Each row is a point on a tangle of strands that fork, close into loops and nearly touch. The rows are in no order.
(in the rows, 128 means zero)
Two points are linked if the straight distance between their rows is under 99.9. Some points are linked to none.
Z_399: [138 101 150 157 158 133 164 130 140 104  88 129 141 149 134 112 172 126
 131 197  97]
Z_739: [142 125 114 132 117 102 191 106 150  76 112  88 132  97  76 136  78 160
  61 184 117]
Z_694: [ 74  80  76  81 107 124 104 114 157 175 124  68  94 134 107 121 133 101
 168  79 108]
Z_403: [123 149  86 133 109 131 103 130 141 160  97 109 113 139 156  99 155 132
 140 106 100]
Z_848: [108 107  50  68 110  98 133  96 131 120 147 107 139 151 106 140 137 174
 142 110 209]
Z_448: [155 173 123 124 144 146 138 125 142 113 115 150 164 149 150 127 162 145
  99 164  57]
Z_49: [ 90 118 128 158 120 142 104 132 126 164  88 118 102 129 191 118 118  69
 135  90  65]
Z_327: [119 108 156 189 103  94 163 172 111 158 154 119  79  97 133 128  90 117
 126 100 152]
Z_236: [108 154 117 146 113 145 117 136 125 167 117 133 135 151 173 136 129  95
 130 109  85]
Z_704: [121  94 123 166 168 149 180 112 166  89  75 123 145 184 142 119 155 130
  90 201  82]
Z_825: [166 175 135  92 137 147 134 114 121 111 154 156 161 139 136 169 131 125
  96 145  89]
Z_511: [111 161  88  94 104 161  63 130 129 165 102  91 135 134 123  93 158 151
 143  88 135]
Z_901: [149 146 163 102 131 114  67 136  77 123 160 170 139 100 144 127 128 106
 152  71 174]
Z_547: [115 128 117 156 108 108 151 185 112 173 136  99  94 137 129 114  94 129
 145 111 165]
Z_707: [110 119  99 104 135 120 172  92 156 130 126 121 114 156 138 183 100 109
  95 118 143]
Z_296: [117 151  78  96 101 138  71 123 135 177 127 112 140 159 150 120 160 136
 107  50 158]
Z_581: [110  95  96 102 139 132  92  89 167 113 129 139 140 162 147 131 145 184
  86  84 210]
Z_902: [132 129 104 173  98 118 173 127 157 131 110  82  68 101 125 107  75 157
  70 105 121]
Z_192: [154 135 151 112 146 117 171  97 151  82 137  84 136  86  51 161  87 147
 101 205  98]
Z_334: [176  94 144 132 156 130 160 103 127  65  71 114 130  82 151 101 147 185
  41 166 126]
Z_202: [154 136 173 164 126 139 101 143 101 135 130 140 108  80 150  98 115 161
  94  80 163]
Z_553: [158 159 199 171 116 164 169 159 121 171 142 152 131 146 116 175  84  99
 109 170  58]
Z_826: [138 107 164 189 127 115 128 162  95 144 135 131  95  94 164  96 116 131
 135 104 158]
Z_711: [104 130  72 111 118 106 158 140 138 157 132 113 134 192 110 144 135 133
 168 137 155]
Z_210: [131  98 198 176 159 143 157 148 135 170 119 133 126 148  87 149 126  77
 138 202  55]
Z_924: [111 138 135  81 153 122 146  85 134  94 151 131 146 119  87 166 113 114
 138 151 111]
Z_127: [150 192 148 131 108 130 122 153  95 137 161 126 134  81 112 103 115 124
 163 129 116]
Z_898: [135 188 116 125 106 146 111 141 122 150 118 159 134 182 166 166 138 114
  84  98 102]
Z_505: [116  76 133 135 153 129 177  99 152  83  69 123 115 144 157 122 142 122
  69 163 115]
Z_586: [101  44 127 135 145 134 116  93 159  97  77 128 117 150 154  96 163 119
 144 131 148]
Z_168: [158 103 116 118 137 112 195  98 140  57 116 134 137  99 110 138  96 175
  58 165 159]
Z_556: [144 165  75 107 116 131 105 116 146 134 105  75 139  99 119  92 137 197
 109 124 128]
Z_182: [ 96 131  82  90 112 134  87 110 133 165 134 105 116 133 151 145 112 139
  94  45 185]
Z_877: [129  85  99 145 135 104 134 136 143 111 123 121 112 125 104 103 124 182
 116 106 226]
Z_421: [121  88  89 124 150 104 161  98 160 106 107 152 157 200 134 128 148 143
 105 155 166]
Z_60: [142 211 132 120 106 162 125 134 130 151 139 157 160 143 132 180 118 111
  97 122  69]
Z_14: [ 90  89 100 124 128 116 125 111 144 108 125 130 103 140 149 145 108 103
 119  95 150]
Z_171: [121 136 138  93 130 130  67 141  77 146 154 180 143 127 122 110 185 115
 171  75 189]
Z_217: [169 170 148 131 126 151 134 169  99 135 162 181 163 144 123 111 167 135
 162 158 109]
Z_218: [189 184 130 137 129 127 124 162  93 113 144 169 166 110 129  79 169 183
 143 152 139]
Z_534: [115 141 153  80 122  93  54 112  90 120 157 122 121  71 128 140 112 106
 131  62 175]
Z_35: [133 134  85 107  97  93 142 128 143 137 150  52  95  93  99 128  83 151
 133 119 145]
Z_442: [132 171 132  90 108 142  74 130 109 143 158 115 129  86 103 134 108  60
 181  97  83]
Z_671: [130 103 121 141 141 104 181 123 123 100 128 127 104 122 129 119  87 157
  84 124 209]
Z_805: [133 120  99 115 146 110 188 109 154 102 129 148 124 177 125 172 112 155
  90 151 150]
Z_657: [112 185 108  98 114 139 110 137 124 144 147 145 156 174  98 170 131  92
 180 133  83]
Z_388: [119 122 190 142 137 146 152 140 124 132 148 135 131 111  89 162 118  77
 152 189  62]
Z_897: [131 148 136 113 106 154  96 110 118 127 122  97 127  67 156 118 120 129
 117  89 100]
Z_871: [128 103 132 133 140 130  97 122 121 131 115 146 131 134 171 103 163 122
 135  95 152]
Z_981: [157 173 177 153 123 163 142 157 106 153 143 175 174 167 100 138 147 134
 136 191  80]
Z_375: [114 107 163 123 131 143  26 157  99 143 148 169 109 119 153  98 175 107
 162  54 176]
Z_27: [123 170 140 123 113 129 102 152 122 148 137 105 133  74 112 109 128  97
 189 135  69]
Z_717: [105 140 131 132 125 131 140 142 127 155 150 128 122 172  94 171 110  97
 167 149 104]
Z_246: [ 96  68 131 117 141 113  93 103 135 129  99 125 114 141 149 120 136 122
 145  90 120]
Z_879: [ 90 124  50  59 105 109 137 108 150 174 121  65 131 135 108 115 138 117
 161  95 148]
Z_70: [134 186 151  70 144 130 113  92 123  90 172 157 169 142  90 188 124 128
 118 156 115]
Z_995: [117  85 149 170 135  93 187 124 122 127 147 133  91 115 124 127  71 127
 116 134 159]
Z_564: [142  91 123 109 157 120 105  77 129  71 135 167 136 124 136 130 158 186
  86 101 210]
Z_163: [ 93  85  74 131 135  97 166 138 158 140 123 125 131 205  99 111 139 127
 182 178 166]
Z_664: [121 136  78 118  89 122 145 137 139 169 148  68 104 106 107 145  93 109
 150 115  99]
Z_715: [135 116  80 110 119 120 129 116 126 121 143 115 129 155 126 136 130 168
 102  89 216]
Z_773: [128  94 157 166 149 159  66 141 128 126 117 151 123 127 148  80 195 158
 143  84 158]
Z_852: [137 135 118 167 118 123 167 115 141 128  99 104 106 129 162 138  99 149
  53 105 130]
Z_154: [109 129 161 147 108  97 100 170  97 169 164 125 110 122 121 135 109  76
 189 113 119]
Z_935: [123 149 106 160 118 107 128 180 100 162 138 139 138 142 130  98 135 136
 166 130 146]
Z_178: [127  81 155 156 111  93 143 154 101 109 159 106  95  69  88 118  88 122
 176 156 159]
Z_592: [119  80 182 160 170 133 159 144 131 132 107 144 138 156 138 124 142  81
 161 194  85]
Z_931: [112 139  31  76 106 109 140 127 155 169 133  85 146 179 109 130 121 150
 136 115 187]
Z_98: [121  77 122 158 149 136  90 130 142 118  83 135 123 133 139  54 205 170
 165 133 151]
Z_434: [116 128 180 110 136 159 142 104 113 129 117 160 154 153 132 172 108  73
 103 152  39]
Z_227: [114 111 164 139 139 145  68 117 124 101 116 127  96  79 154 122 128 146
  94  78 156]
Z_679: [119 200 104  87  87 153  76 127 125 156 142 107 146 138 108 143 123  73
 184 136  73]
Z_720: [103  79 115 110 162 129 135  92 161 102 109 146 140 188 148 166 150 110
 132 156 128]
Z_28: [127 141 174 145 125 153 165 128 128 149 129 150 129 165 139 191  97 102
  79 163  76]
Z_348: [141 163 144 120 153 104 124 164  89 135 192 183 160 161  98 140 124 103
 176 159 179]
Z_76: [123 124 150 159 126 141 147 115 141 122 109 107 108 101 150 139 106 103
 122 140  71]
Z_156: [114 107 175 158 134 141  92 140 112 158  98 145 107 113 196 107 151  65
 163 100  95]
Z_964: [130 135 107 141 141 115 138 187 101 157 178 152 129 169 111 115 129 118
 189 142 181]
Z_874: [185 198 136 108 121 123 109 152  91 107 163 162 166  97 110 116 135 151
 140 111 137]
Z_837: [175 128 168 161 129 156  79 149  96 117 137 178 140  97 178  91 183 141
 104  91 102]
Z_944: [128 128 141  86 133 115 171  87 127  83 163 114 146  91  54 172  83 145
 133 173 137]
Z_105: [126 130 179 135 131 140  90 157  85 148 131 174 128 139 172 130 139  76
 163 109 111]
Z_968: [143 191  74  78  93 151  73 116 140 128 105  99 148 119 134 100 153 169
 113  77 110]
Z_124: [148  71 125 151 159 111 132 116 156  87  66 134 141 134 145  51 193 170
 139 173 145]
Z_771: [174 162 152 202 119 131 165 189 104 134 125 122 110  91 106  62 113 150
 151 161  81]
Z_798: [128 117 101 158 143 123 163 162 146 137 133 152 148 199 104 114 171 132
 182 190 137]
Z_689: [126  73  95 130 143 126 134 106 167  99  74 149 146 164 140  97 181 145
 132 162 154]
Z_987: [145  89 132 156 142 123 138  98 163  83  72 124 100 114 144  98 138 163
  59 134 136]
Z_563: [140 141 150  96 147 157 102 108 133  93  95 140 162 138 143 132 171 124
 124 165  62]
Z_419: [122 131 101 160  96 133 187 165 151 186 143  72  96 124  91 156  94 107
 136 149  92]
Z_602: [163 168 193 177 117 141 168 173 106 151 150 145 122  89 149 135  82 117
  99 154  72]
Z_19: [ 86  68 131 131 162 127 164 100 156 102 106 149 137 179 111 155 156  85
 171 194 118]
Z_652: [125 158 104 105 116 119 147 102 135 107 147  85 118  68 101 148  71 146
 115 131 122]
Z_7: [133 100 140 157 143 133 163  91 143  93 107 117 102  86 157 120  91 150
  35 118 134]
Z_577: [139 143 150 176 119 134 136 170 135 144 126 102 121  78 112  90 128 115
 180 165  68]
Z_239: [119  85 141  99 146 106 113  71 135  70 123 144 136  99 141 146 121 140
  91 103 179]
Z_251: [130 149 130 108 143 148 106  90 141 107  97 118 149 102 139 126 138 133
 111 104  62]
Z_147: [126 117 165 158 141 119 151 157 123 125 152 135 116 139  90 150 105 101
 172 173 121]
Z_630: [157 164 153 187 122 149 169 166 127 136 129 118 126 108 142 103 104 152
 111 157  93]
Z_554: [ 94 114 118  96 109 124  68 123 117 145 151 106 106  95 139 135 128 116
 130  51 182]
Z_744: [144 188 132  87 120 116 107 164  76 144 194 199 151 165 117 156 141 121
 159 114 169]
Z_430: [123 140 102  63 110 124 102  95 143 116 142  90 132  82 113 155 109 149
 128 102 155]
Z_284: [106  82 151 109 132 128  95  82 124 103 129 119  93  82 147 149  97 127
  84  73 159]

A piece is two or more points that can be reached from each other along the links. Count, over all rows, the pieces, the separate loops (a circle has one, a figure eight two, a Y none), the forks (points with three links) and the tips (points with one).
pieces -> 5
loops -> 3
forks -> 11
tips -> 15

How many points has the smallest loop of links through each point below? Write - if it is on no loop.
Z_995 -> 12
Z_124 -> 7
Z_442 -> -
